Each row is a point on a tangle of strands that fork and nearly touch. The rows are in no order.
In the rows, 128 means zero.
Two points are linked if the straight distance between their rows is under 99.7. Some points are linked to none.
vidu: [114 112 114 119 104 134 174 105  75 111 142 186 114 123  88 111 187 135
 186 146 157 110 157 139 167 147 174 111 121 136 140 141 140 102 151]
mas: [ 82 187 180 114 172 113 134 133 153 135  62 114 119  97  98 156  97 101
  83 107 144 154 155 159  98 142 115 166 213 155 134 106 172 146 154]
bovom: [147 110 148 123 129  74 128 136  80 126 181 195 157 124  93  90 155 137
 201  64 108  94 158  95 202 106 105 100 120 109 138 130 106 118  75]
Vor: [127 107  90 115 107 121 159 121  82 104 146 177 108 142 109 112 195 141
 192 141 133 119 135 120 160 138 166  81 112 131 140 151 131  97 138]
borok: [ 73 171 172 126 177 126 135 123 149 181  68 118 123  66  97 158  73 114
  93  96 138 147 171 150  98 134 110 155 199 165 132 122 167 157 160]
pab: [145 130 152 136 199 137 145 163 124 152 138  43 110 100  89 131 135 150
  99 160 199 109 131 132 116 162 147 174 142 146 141 113 178 124 139]
dovop: [137 128 180 142 174 140 175 133 105 128 115  88 114  80  50 121 141 131
 127 141 190 119 161 139 148 147 168 185 162 136 140  98 171 117 155]
zur: [ 80 133 126 133 111 185 191  83  98 177 115 189 100  97 110 155 116 152
 146 150 170 129 183 171 136 137 176 163 145 163 129 172 121 116 189]
modu: [145 113  95 111 100  92 143 129  78  96 160 200 132 163 116 114 189 143
 218  87  85 121 129 103 181 101 131  71 115 123 116 149  97 104 109]
kovuk: [ 84 135  99 122  90 183 132  98 156 202  96 187  98 118 169 180  59 146
 104 126 113 170 154 158  84 118 130 133 125 155 111 189  78 158 161]
zazub: [138 131 195 139 122 107 150 120  89  84 123 189 166 111  72 104 142  91
 155  95 125 106 172 113 195 125 141 151 140 107 151  64 133 136 104]
Tupag: [136  72  89 128 146  82 105 142 107 180 188 150 111  94 139  84 148 158
 185  95 107 106 115  86 149  98  87  71  80 126 116 191 122 118  90]
dilat: [ 79 142 159 139 158 142 140 108 132 204  93 125 139  58 106 148  64 130
 111 101 137 134 171 148 111 125 119 158 157 158 122 132 141 142 156]
felad: [130 130  88 116  75 165 162 104 116  83 123 151 105 166 123 138 171 136
 150 171 139 134 121 144 123 146 176 106 124 124 137 136 114 104 163]
Daza: [153 120 105 128 165 143 118 174 137 143 158  43 110 126 148 129 134 147
  87 178 171 100  95 117  90 152 137 127 116 132 135 138 149 116 125]
kan: [120 147 172 133 200 132 140 158 135 159 110  57 113  98  87 134 113 136
  96 132 183 124 139 140 115 143 131 183 167 145 134 114 177 134 140]
zefik: [129 154 129 122 108 151 168 108 113 106 116 122 119 132 108 134 135 130
 125 155 164 128 144 154 124 143 162 145 133 130 136 123 140 111 172]
Degi: [123 166 185 137 118 104 146 106 130  77  79 153 160 130  99 133 119  92
 127 105 126 132 149 136 147 117 123 178 156 114 129  54 131 136 141]
vav: [129 161 156 131 113 113 136 107 133  86  97 134 154 142 120 125 122 102
 125 119 124 137 138 139 136 129 126 161 137 109 124  77 132 132 140]
Mukam: [ 83 111 112 131 114 186 182  91 103 173 126 181  90  97 119 156 126 162
 144 165 183 121 165 164 132 139 178 148 129 160 136 192 118 118 182]
Lif: [159 156  88 109 123 148 119 176 177  90 141  41 113 183 181 146 142 136
  67 181 127 125  67 115  71 135 132 105 134 129 132 117 123 127 137]
suvi: [136  95  70 134 138 167 123 173 157 140 174  80  90 114 167 142 145 164
  94 191 150 102  72 117  77 144 150  91 102 134 144 172 126 113 130]
sud: [115 121 140 141  93 119 102  92 135 147  97 169 176 123 153 136  82 100
 125  82  85 139 136 146 118 103  93 140 107 116  92 108  98 161 111]
rukin: [152  92  73 106 117  87 140 144  98 109 166 162 108 153 127 123 193 162
 209 106  81 128 100  85 155 101 134  60 103 127 123 172 104  88 109]
vos: [152 135 132 130 183 138 136 169 132 143 145  40 115 123 119 130 134 148
  89 168 188 103 115 130 101 159 140 154 132 141 136 123 165 120 135]
Labak: [ 92 132 146 141 114 165 193  86  96 157 108 177 123  88  91 139 119 131
 140 134 162 121 180 167 144 134 165 165 150 154 128 139 130 116 175]
gatab: [146 110  95 138  93 134  83 122 135 110 135 125 136 158 164 117 133 116
 130 129  79 149  95 112 120 121 107  87  96 109 108 138 107 132 106]
suda: [128 161 104  97 107 148 106 145 209 126  94  99 113 176 204 166  77 121
  57 132  90 171  88 157  60 115  96 107 134 136 112 146 110 162 140]
piz: [162 121 124 141 101  96  54 117 132  89 129 134 175 169 171 120 119  98
 129  98  53 156 111 100 140 107  85  96 102  97 101  92 105 149  82]
Nune: [107 153 179 140 205 108 120 156 148 164 100  62 122  96  88 130  96 123
  93 112 162 135 135 130 113 132 112 191 183 144 128 103 174 146 121]
saku: [148 148 138 134 107 110 110 113 123  81 118 122 159 157 131 115 139 104
 131 125 114 139 126 117 146 133 123 130 123 101 124  83 124 127 121]
Pomu: [132 177 145 121 144  98  99 135 165  98 100  74 143 170 152 135 106 106
  91 125 130 142 104 135 104 127  95 160 154 119 120  94 144 141 121]
Bog: [162 130 175 135 146  69  85 130 119  81 151 137 185 155 118  98 137  96
 143  94  93 127 141  87 191 120 112 122 132  97 151  55 130 133  74]
Pud: [135  76  80 118 146  93 124 146 104 158 179 140 101 104 127  99 170 162
 182 121 121 105 110  88 138 120 117  66  86 127 133 188 131 100 107]
tomo: [156  80  59 108 126  98 146 151 113 116 169 142  90 140 134 135 198 180
 203 118  74 126  79  78 140 111 140  55  92 131 132 190 115  81 113]
kiduz: [156 128  85 126  94 163  84 148 192  99 128  76 120 183 195 146 110 127
  83 151  64 154  56 119  74 117  97  93 111 120 110 136  98 147 118]
suzus: [102 110 105 126 125 183 176 110 109 157 139 145  86 108 122 153 134 171
 128 179 194 116 141 154 116 149 180 140 125 148 146 188 127 112 181]
nefa: [115 127 107 122 124 171 140 132 148 161 132 107 100 121 156 149  98 151
  93 162 157 134 118 147  89 133 140 123 119 139 133 172 118 123 159]
lazuk: [157 113 120 146 125  96  47 132 141 123 146  99 157 149 180 103 118 102
 117 106  70 142 104  90 132 113  80 100  97 101 107 112 116 140  70]
sonef: [125 112 117 144 142 126  66 133 167 182 119  73 146 120 189 124  70 117
  89 114 106 133  95 125  86 113  72 130 100 126  97 141 123 145  94]
Fer: [152 186 109  95 122 127 121 161 178  70 116  50 114 200 174 149 138 125
  68 166 134 139  82 135  82 137 119 122 152 128 131 107 141 131 146]
nevab: [101 117 144 137 111 145 160  96 101 149 121 162 135  98 101 120 123 123
 144 129 150 117 161 153 146 133 148 150 123 135 121 134 133 116 148]
pelu: [156 146 172 139 158  65  78 128 139  75 132 104 183 167 128 104 133  91
 126 110 107 134 118  91 173 125 112 142 148  99 148  40 138 135  80]
fogi: [135  72  57 114 133 120 127 150 127 141 171 137  82 116 151 125 176 172
 176 139  93 120  75  86 122 123 130  53  79 137 147 203 122 105 111]
tovu: [130 162 114 107  80 169 181 100 123  83 115 142 106 167 117 147 149 136
 124 169 156 139 136 164 117 145 180 132 140 127 144 125 121 110 188]
vurep: [ 85 110 102 136  82 167 121  85 145 205  97 204 126 114 162 160  63 133
 131 109  99 157 150 164  98 105 121 133 111 147  96 169  76 158 144]
ras: [148 111 112 116 113  76 142 134  78 114 172 193 141 144 105 107 178 149
 222  75 101 100 139  95 192  96 116  82 117 118 123 148  99 102  97]
Zegud: [134 118  77 116  79 152 149 112 104  82 131 164 105 168 120 130 186 136
 167 157 122 134 113 128 136 145 174  81 116 124 138 144 111 104 150]
tep: [150 127 115 131 107 114  93 122 120  99 137 111 145 148 144 109 147 113
 134 128 105 141 114 110 139 135 120 106 109 104 121 113 122 122 106]
dogof: [164 126 157 130 125  75  90 127  99  91 162 170 184 150 123  99 144 105
 154  78  78 126 147  94 186 109 105 100 122  96 134  88 107 125  72]
pip: [100 115  91 123 107 190 148 121 154 167 130 144  81 120 166 160 102 162
  98 168 152 140 120 148  92 130 150 123 111 145 135 203  94 132 164]
bagu: [133 100 168 139 155 112 148 134  83 140 156 141 132  75  58  87 153 123
 157 118 161 105 171 121 182 143 150 147 126 126 137 115 159 124 113]
Sab: [158 152 148 129 187  95 104 168 143 108 131  34 128 160 116 118 141 124
  98 159 166 116 102 105 126 156 126 173 152 125 148  76 165 132 102]
Dupi: [116  96 152 129 136 106 155 129  76 146 168 187 134  80  68  83 155 127
 183  96 145  88 178 123 191 130 130 129 120 129 134 137 145 126 101]
Miri: [143 114  91 127 154 160 130 179 157 148 166  54 100 124 168 139 124 156
  70 186 165 104  84 124  71 142 139 112 114 137 136 157 135 117 139]
Tes: [144 109 116 148 138 111  54 133 157 153 134  78 154 136 186 109  95 103
 101 114  93 138  95 100 107 113  72 124  94 112 100 124 124 143  76]
bet: [127 139 110 109 139 166 147 154 155 145 138  76  99 126 158 154 112 151
  71 174 169 125 115 148  77 140 149 126 127 139 138 159 134 121 165]
palub: [ 92 148 184 136  89 141 181  79 103 127  65 228 162 100  97 154 100  97
 145  85 107 116 182 160 134 105 134 173 158 140 121  77 105 143 153]
pak: [131  77  62 131 112 145 102 140 141 134 160 135  94 135 162 120 156 150
 151 144  81 136  77 106 115 124 118  61  84 129 133 188 107 123 108]
Ziz: [101 189 163 104 162 127 148 141 154 125  82  88 112 123 122 159 105 119
  79 135 158 146 140 167  96 148 130 154 183 153 137 123 170 133 165]
Tavol: [120 131 148 130  98 136 182 103  68  96 131 195 133 115  72 108 174 114
 176 131 152 104 171 144 179 143 167 139 135 130 137 104 136 110 147]
Kebur: [ 89  83 105 149  92 150 105  89 135 201 110 189 145 106 162 135  75 127
 132 103  95 140 138 157 109  99 104 124  93 138  92 165  88 153 119]
zisol: [149 108  84 138  93 156  80 133 166 117 135 101 122 161 179 128 119 124
 109 143  67 151  69 119  93 122 101  88  97 113 111 146 100 139 111]
Zed: [ 88 136  86 112  98 202 145 125 165 182 113 166  71 119 173 183  82 160
  91 153 133 165 137 154  80 132 147 126 119 157 122 214  73 149 169]
Nomok: [125 127 178 135 109 123 171 114  73  93 128 201 150 106  65  99 162 101
 169 105 138 100 178 127 193 136 152 147 137 122 143  86 137 122 121]
mizok: [146 185 125 110 122 116 110 143 169  74 105  66 129 193 161 144 126 113
  86 144 129 143  94 132  99 129 112 139 151 115 127  95 140 133 138]
mebuk: [139 162 156 124 151 134 169 131 115 105 114  89 117 120  82 133 141 129
 118 155 180 122 145 150 127 151 157 170 155 135 147 102 163 111 167]
leneg: [159 124 166 128 124  74 105 130  87 107 169 190 181 138 105  91 141 118
 175  63  85 108 159  95 198 106  96 105 121  97 145 100 105 129  64]
vegut: [103 101 127 145  96 131 108  94 125 169 116 176 161 107 149 123  89 113
 134  94  99 132 144 150 125 104  99 129  95 123  95 136 103 149 112]
fofe: [133  87  68 132 116 163 110 152 150 130 162 104  92 128 167 130 150 157
 122 175 118 122  70 112  92 140 136  75  92 129 142 182 115 118 121]
Gev: [125  92  99 137 117 141 105 126 129 152 144 117 119 115 153 110 126 132
 129 143 126 126 111 126 118 130 118 105  91 122 121 164 122 121 119]
Leziz: [100 128 146 141 141 151 146 109 122 182 113 122 135  81 110 131  90 133
 117 126 153 125 157 155 124 132 134 157 133 144 119 139 139 124 155]
Bivad: [150 144  96 114  96 156  94 141 208 106 112  90 115 186 198 156  92 125
  70 140  76 164  70 139  67 112  96 102 121 123 106 140 101 157 133]
Kir: [137 119 133 141 105 104  63 104 150 121 103 140 179 145 174 127  89  99
 119  87  68 148 117 121 114  99  74 127 101 102  88  97 104 163  93]
fot: [123 183 161 110 158 136 169 135 135 111  95  87 108 125  99 151 122 126
  94 143 174 137 144 161 113 150 148 167 175 145 143 115 170 121 178]
dube: [122  95 147 130 129  96 130 128  85 154 167 194 148  89  93  83 134 123
 176  74 124  93 169 117 184 113 106 119 103 122 127 141 130 134  82]
ked: [139 105 165 140 168 133 166 135  88 134 138 111 116  72  46 105 157 137
 145 142 189 108 169 132 162 157 170 166 140 134 141 108 169 116 139]
Fubon: [156 154 159 138 161  72  72 131 148  82 126  78 166 176 136 111 135  95
 115 127 119 135 105  94 153 135 112 152 152 104 143  53 145 133  90]
gel: [139 167 155 132 157  86  83 138 159  98 113  68 151 166 140 119 115 102
 101 129 131 135 106 114 122 128 101 170 155 109 130  73 148 140 106]
lasef: [102 142 194 147 200  95 114 149 151 152  92  87 139  90  78 125  92 108
 102  98 156 135 142 120 131 114 109 197 192 135 125  79 166 153 107]
fiz: [133 148 202 140 111 102 150 109 109  61  88 190 173 129  88 122 135  85
 144  98 119 114 163 118 181 118 133 165 151 103 144  40 119 143 120]

Follow the links from the first point to the second, and from the first to the third. Name the last point that the two ways share.
kan, Pud, nefa -> Miri
dogof, Pud, ked -> bovom
ked, nevab, felad -> mebuk
vos, modu, Kebur -> Miri
Tupag, nefa, rukin -> fogi

A fork is a point with three links. Follow the links from the first point to the second and name the forks in between, in order.
nefa, tomo -> Miri > fogi
Pomu, Dupi -> bovom
dube, zefik -> mebuk
Daza, fogi -> Miri
tomo, suvi -> fogi

A fork is a point with three links, a tip a point with one. Leave the first point through the second and follow the links. Name the first fork or tip that comes.
mebuk, dovop -> bovom
kovuk, vurep -> sonef
zisol, kiduz -> suda
Nomok, Tavol -> mebuk
vegut, Kebur -> Miri
mas, borok -> suzus

Name the points in between on the shortest way along the links from the first point to the second, in order.
bagu, borok -> ked > dovop > mebuk > fot > Ziz > mas
suvi, leneg -> fofe > pak > fogi > tomo > rukin > modu > ras > bovom
Pomu, Dupi -> gel > Fubon > pelu > Bog > dogof > leneg > bovom > dube
borok, zur -> dilat > Leziz > nevab > Labak
suda, Degi -> Bivad > kiduz > zisol > gatab > tep > saku > vav
Zegud, saku -> Vor > vidu > Tavol > Nomok > zazub > fiz > Degi > vav
